Points on a hilly landscape, in no order, each with its height.
From any point a ball takes the steepest step (drop divided by distance) to one of its 2 nearest points. It stops when none of these is lower. Distance is the straight distance between rows; heights are no part of it.
tinud (h 2.92): [107  63 139  84  69 113 122 132 141 129 174 151 110 161 161 127 113 146
  89 176 142 133 154  94 174 166 147 130]
bolun (h 2.65): [102 131  81 148 111 152  86 147 111 157 120 203 116 140 127  64 140 104
  63 130 173 125 159 172 117 160  94 154]
Nisu (h 4.39): [ 90 118 121 122 107 162 140  91  95 147 105 162 143 106 120  70 126  57
 111 129 156 117 131 149 139 132 126 136]
dedop (h 2.72): [123 102 127 153 120  93 109 162 107  94 112  90 103 172 156 185 102 121
 138 148 104 157 115 110 130 133 116 120]
Redas (h 4.12): [100 131 151 122 110  82 150  76 145 140 120 110 153 109  97 140 127 101
 121 144 124 133  69  58 137  82 112 126]
fatub (h 6.09): [ 53  69 158 100 160 129 215 128  88 151 101 109 119 123 139 113 154  78
 161 124  68 167  82 151 118 159 134 156]
Bab (h 3.77): [ 88  81 107 124 179 144 199 177 122 176 115 137 120 154 155 106 149 145
 151  96  98 167 121 169 132 161 140 166]
Bipud (h 5.39): [106 140  92 176 106 103  77  93 142 168  79 167 124 105  78 169 116  90
  98  82 168 125  93  91 118 110  96 145]
genos (h 3.81): [105 130 110 140 128  95 149  88 108 162  97  82 153  85 117 152  87  69
 157  84  93 152 120 117 142  77 173 116]
kofe (h 4.37): [122 135 113 145 123 112 134  93  79 147  97 103 159 113 135 119  93  55
 139 123 117 141 123 134 144  68 141 112]
zat (h 4.82): [149 138 151 111 137 148 145 113 142  60 135  72 119  92 110 197 116 123
 184  92 105 117 169 107 145 133 196  98]
bune (h 2.49): [162 144  91 127 119  86 125  98 116 186 143 128 161 100 163  97  89 146
 124  97  99 134 177 160 155  89 189 106]
mupor (h 4.62): [ 88  67 105 119 117  77 162 143 162 183 140 122 124 144 144 149 116 162
 118 109  98 166 110  94 159 147 149 145]
foson (h 3.70): [129 143 132 151  75  62  59 131 112 105 159 146 133 166 146 116 118 149
  67 209 131 123 121  99 130 116  86 119]
memop (h 5.15): [164 163 105 179 133 137  45 128  85  76 114  89 120 149 127 145 100  86
 123 154 162 110 128 139  97  68  94 106]
toba (h 2.95): [170 153  95 173 106  82  52 134 122 126 130 135 135 167 134 121 114 158
  86 158 153 127 135 121 118  89  86 117]
Daga (h 4.04): [126 183 170 149 132 164  95 142  84  52 128 115 124 118 118 108 147  90
 123 197 124  82  98 147  79 126  80 110]
pigik (h 2.21): [167 139 110 152 119  67 100  97 134 130 119  84 151 138 122 168  99 125
 132 117 130 150 118  84 138  53 123 110]
bem (h 4.10): [ 99  91 110  89 108 174 168  91 132 167 126 169 143 115 115  55 137 103
 112 127 182 120 141 140 152 133 141 142]
nudi (h 4.56): [111 111  96 178 129 149  56 166  91  93  92 124  73 158 123 191 103  85
 121 112 156 133 121 147 106 160  97 131]
Vulev (h 5.31): [147  96  88 122 113 144 128  97 140 136 116 126 137 134 123 124 111 101
 127  90 179 139 180 114 164 108 156 126]
Pum (h 5.51): [114 104 154  93 132  99 171 160 137 139 165 103 124 123 173 155 115 173
 155 127  42 141 143 147 144 172 206 126]
Rir (h 3.27): [ 96 118 114 109 175 117 205 101 174 200 115 122 156  94  94 100 154 150
 135  87 114 145  83 107 119 100 130 158]
Zufu (h 4.86): [129 137 131 146 149  97 145 116  66 138  98  82 153 141 143 119 108  68
 152 147 100 165 101 135 122  48 118 121]
furin (h 1.77): [155 104 145 120 141 139 141 166 151  98 156 135 120 189 139 107 175 171
 126 181 163 142 126 104 124 131  81 141]
tavo (h 5.38): [ 44  61 158 101 108 136 182 107  83 130  98 117 114 105 133 132 118  46
 152 114  92 147  95 134 144 176 155 128]
nutil (h 5.46): [ 91 150 150 153 132 129 130 109 115 124  87 112 129  89  92 169 125  65
 154 108 112 128  68 106 107 118 113 125]
sis (h 4.23): [157 169 111 170 167 208  82 146 112  81 100 125 109 127 100 130 145  96
 135 113 184  94 131 165  79 126  87 128]
fure (h 2.01): [207 179  83 167 159 122  68 139 143 132 118 137 129 137 122 127 122 190
 129  81 150 114 166 168 102 110 125 119]
vutof (h 2.33): [185 111 123 126 175 139 142 157 128  86 133  78 130 185 151 148 139 151
 171 124 142 163 153 125 128  90 138 121]
tet (h 6.50): [102 171 172 105 114 157 147 112 124  97 126 130 125  47 112 156 108 109
 162 103  73  83 151 154 137 186 189 102]
paf (h 7.12): [ 95 124 168  88 157 163 205 145 100 147 142 146 143 110 143  60 163 125
 148 165  94 124 115 178 124 146 138 144]
fon (h 4.49): [124  63  75 149 120  81 120 129 134 159 114 109 126 177 141 164  99 113
 122 100 147 187 132  80 166  98 134 137]
Ziso (h 4.67): [144 125 127 131 110 141 100 117 106  66 130  94 122 133 144 147 101  86
 131 139 141 122 161 118 145 119 135 102]
dimul (h 3.72): [101 105 113 105 133 128 183  99 145 188 124 145 153 107 114  93 135 129
 126 109 135 134 117 121 147 113 139 144]
novon (h 5.71): [106 159  99 183 108 107  51 137 133 149  85 175 106 127  92 166 116 126
  82 117 151 115  89 128  99 146  72 143]
Sufu (h 3.90): [118 194 169 123  90 140  96 125 125  96 139 162 118  90 121 123 131 139
  94 159 108  71 122 137 111 173 106 116]
Ged (h 4.22): [ 81  37 108 117 148 120 192 162 149 171 127 132 109 171 147 130 149 144
 137 110 116 177 108 114 147 168 132 167]
zunom (h 2.35): [158 147 140 136 157 155 134 164 139 100 133 130 126 154 124 111 169 162
 139 151 151 122 117 132 105 125  87 138]
vefu (h 5.41): [116 121  99 181 153 124 110 136 128 147  79 114 119 134 107 183 119  91
 151  80 130 161  79 114 103 110 109 142]
donen (h 0.58): [150 118 137 111 163 109 164 180 104 132 147  94 133 170 182 117 129 172
 159 155  70 169 151 168 133 114 157 132]
Mopef (h 2.90): [157 166 179  69  92 151 139  76 159 112 173 137 156  67 111  90 135 159
 129 156 138  72 145 118 143 120 166  98]
Suk (h 4.16): [151 141 123  82 100 172 111 101 144 132 165 160 135 100 137  88 107 135
 110 110 151  96 207 163 146 155 186 114]
galig (h 5.90): [ 93 124 173 101 142 165 177 124 127  77 110  89 112  69 103 183 125  90
 199  82  82 120 135 131 131 180 197 112]
dese (h 5.04): [103 136 110 140  94 112 103  89 153 157 109 188 137 120  88 120 138 113
  73 125 179 110 106  89 137 126  88 148]
Pes (h 5.08): [ 97  96 154  97 103  62 162 142 146 161 170 115 125 123 169 148 112 180
 122 151  50 138 112 114 151 151 170 128]
puf (h 4.83): [ 93 139 163 130 143 119 161 102 159 136 101 126 141 107  76 142 164 102
 139 127 137 128  44  69 105 110  83 148]
lav (h 3.69): [120  89  87 167 113  92  87 165 132 124 102 112  93 169 139 206  93 131
 123  99 122 166 123 105 137 146 124 131]
zek (h 4.38): [ 82 138 134 136  91 119 104 136 117 140 122 178 107 110 138 131 112 122
  88 139 108 111 129 147 126 194 117 135]
Velup (h 6.69): [ 93  88 161  75 183 143 235 145  89 154 127 103 133 130 155  87 153 114
 167 140  75 165 115 174 125 126 159 148]
lif (h 1.38): [170 154  94 141 145 145 120 108 168 153 118 158 139 112 102 116 146 162
 127  73 167 113 151 135 124 122 131 131]
susa (h 5.03): [125 143 196  96 119 119 159 148 110  93 169 115 134 133 163 107 153 149
 134 214  81 118 117 133 121 134 125 122]
tabik (h 3.51): [192 139 131 126 166 139 131 138 143  64 133  60 126 143 126 186 127 154
 190 100 126 139 165 112 137  96 164 102]
kaz (h 5.37): [156 167 126 164 155 120 103 131  80 114 100  87 149 146 123 131 120  92
 147 153 128 139 102 143  98  48  95 121]
bigu (h 0.95): [169 171 115 156 141  68 110 112 134 141 118  86 154 111 119 161 105 153
 149  95  87 138 125 118 118  70 144 107]
Mipos (h 2.94): [180 187 160 123 144 158 100 152 147  76 161 140 127 133 125 108 160 194
 124 159 139  85 138 141  98 146  97 116]
nupuz (h 1.90): [166 158 129 118 124  93 127 116 135 179 174 149 158 112 154  78 122 190
 114 130 107 111 150 155 138 110 150 115]
tuf (h 2.98): [109 107  94 154 142 155 132 149 122 169 107 180 128 154 123  84 150 109
 113 111 170 141 122 150 120 142  89 158]
gera (h 3.75): [161 142 158  86 109 165 133  84 127  68 151 104 148 110 128  98 124 107
 139 157 158  93 159 109 146 101 148 101]
bifan (h 2.45): [187 158  74 177 136 112  50 146 130 139 116 137 125 161 129 120 115 164
 103 117 167 131 155 155 107  97  96 126]
lus (h 4.47): [134 152 181 121  98  91 116 147 126  98 173 126 134 146 150 113 147 174
 109 223  97 111 109 108 121 124  95 119]
Tozok (h 1.21): [138  92 147 116 137 114 157 168 182 123 159 133 108 188 135 137 175 201
 128 160 134 152  98  84 128 148  89 151]
furid (h 7.36): [116 149 166  94 154 191 182 148 128 141 154 168 137 112 129  59 176 150
 142 156 128 101 123 173 110 162 127 145]
Lor (h 2.23): [138 178 153 103 123 143 157  84 149 138 133 141 157  68 101 103 137 137
 137 121 121  85 125 131 129 119 145 116]
kuni (h 4.74): [ 75 119 128 128  92 130 125  70 120 155 102 172 140  97  86 106 133  63
  94 130 169 109  93  94 145 126 104 140]
Kitap (h 1.40): [106 173 177  90 148 142 195  91 149 135 127 119 152  60  94 113 149 132
 155 127  87  99  95 124 117 124 147 127]
Gos (h 2.11): [168 160 100 147 147  85 117 104 168 174 127 133 145  89 107 142 123 185
 141  55 109 121 147 129 119 113 162 117]
pebik (h 1.46): [179 113 111 128 172 113 152 170 135 138 149  98 140 187 160 120 139 188
 156 127 119 173 152 143 131  96 134 133]
nezod (h 2.44): [104 145 167  75 190 139 223 100 162 156 123 101 155  79  90 108 168 145
 161 108  81 134  85 119 108 105 149 146]
soze (h 1.44): [149 151 110 133 104  83  88 138 121 179 166 167 143 122 172  86 101 184
  84 135  95 118 168 174 129 145 147 113]
petid (h 3.49): [160 214 166 139 110 129  65 138 134  71 149 143 118  96 113 130 132 169
 101 164 109  59 121 143  87 157  96 105]
fepa (h 1.69): [120 126 136 143 143 101 142 163 106 122 113  91 118 154 153 159 120 135
 151 142  76 160 106 140 121 129 123 129]
voriz (h 4.65): [187 167  86 180 156 175  35 149 112  64 112  96  93 147 110 164 107 114
 122 117 178  97 154 162  91 109 101 109]
Vot (h 3.06): [134 117  82 137 140  70 153 112 117 194 123 102 161 116 150 117  92 130
 138  91  89 162 135 136 151  74 160 127]
Meper (h 2.34): [ 92 115  89 124 101 124 120 128 105 196 138 196 141 125 149  51 115 114
  71 140 142 131 163 172 144 145 127 148]
taf (h 3.45): [122  91 141  71  70 159 109 122 163 116 171 163  99 122 138 135 119 144
  92 135 162 110 184 113 164 200 163 124]
rofi (h 1.97): [100  99 102 113 101 102 132 140 119 198 154 168 134 129 174  88 102 142
  89 132 111 134 158 160 158 158 155 138]
vad (h 3.87): [132 128 132  92  94 181 108 123 136 105 160 166 119 123 139  80 125 115
  93 145 162  96 183 144 134 170 141 130]
pep (h 4.85): [ 74  80 140 119 104 145 147 105  96 121 100 135 115 120 123 128 121  50
 139 116 137 135 111 123 148 160 132 130]
zukeb (h 4.70): [101 171 190 131 140 147 151 133  91  87 115 120 128 108 120 120 159  94
 148 177  91 110  79 146  94 133  90 125]
Sorof (h 5.47): [ 94 111 178 100 113 133 166 113  93  98 129 114 133 120 135 107 139  82
 136 177 111 128 102 119 137 129 120 118]
fuz (h 3.31): [126 123 138 137 121  64 135  95 132 134 117  74 150 130 114 165 114 105
 137 136 112 161  84  58 133  54 122 122]
suser (h 6.54): [182 138 111 121 119 159  73 131 166  75 153 135 111 139 118 152 130 164
 111 107 179 102 189 113 132 150 125 113]
Demu (h 6.94): [158 159 130 141  98 102  68 128 168 110 142 155 106 114 114 173 119 184
  99 112 136  98 145 110 119 166 109 113]
potor (h 6.83): [127 158 167  91 104 155 127 116 159 104 163 147 110  62 119 166 116 155
 141 101  94  84 175 136 144 199 199 101]
Sesit (h 4.99): [128 126  80 196 160 155  69 171 106 134  66 118  86 147 103 194 105  92
 151  81 152 146 100 157  93 131  99 141]
pupi (h 6.19): [184 123  95 129 142 196  88 129 137  58 132 114 111 159 125 131 135 119
 127 110 200 109 186 124 129 126 122 122]
gove (h 5.77): [159 103  92 149 159 178 120 130 117 107 103 112 124 162 122 132 138  81
 152  93 197 147 151 128 128 102 118 132]
sivov (h 1.82): [142  77 138 103 111 117 137 155 187 111 166 125 103 173 148 167 149 199
 123 140 135 143 132  75 152 165 132 138]
Migu (h 3.36): [109 111 104 150 179 151 170 174 125 175 102 153 124 159 135  97 163 137
 144 108 131 161 111 165 116 141  99 162]
bule (h 4.93): [129  62  73 124 110 110 133 122 137 164 130 136 133 169 150 122 105 129
 113 103 169 171 166 107 175 113 145 134]
bisok (h 2.40): [134  53 142  78  83  99 144 146 182 151 198 138 112 162 164 151 119 205
 106 146 130 146 150  89 173 161 172 129]
kani (h 3.92): [127 146 128 162 150 189 100 137 114  91 101 146 108 132  94 130 161  84
 129 129 191 103  99 130  90 133  68 137]
kesar (h 3.30): [117 136 164 151 126 163 100 156 112  60 118 135  95 149 109 151 164 109
 122 178 150  99  80 113  92 157  57 129]

For each start below, name the point where the ball stops.
paf: Kitap
nutil: bigu
memop: kesar
Pes: soze
lus: lif
galig: donen
Vulev: donen
dese: Kitap
vefu: donen
vad: Tozok
tuf: soze
kaz: soze

Call two points neighbours if one is among the 2 nearest of the other. Go from one point of each pair to the other, from neighbour to neighbour, staying as low as possible. Name the highest point that can't be avoided.
Tozok and soze: zek
soze and kesar: kaz
bigu and lif: Gos
bigu and donen: nutil
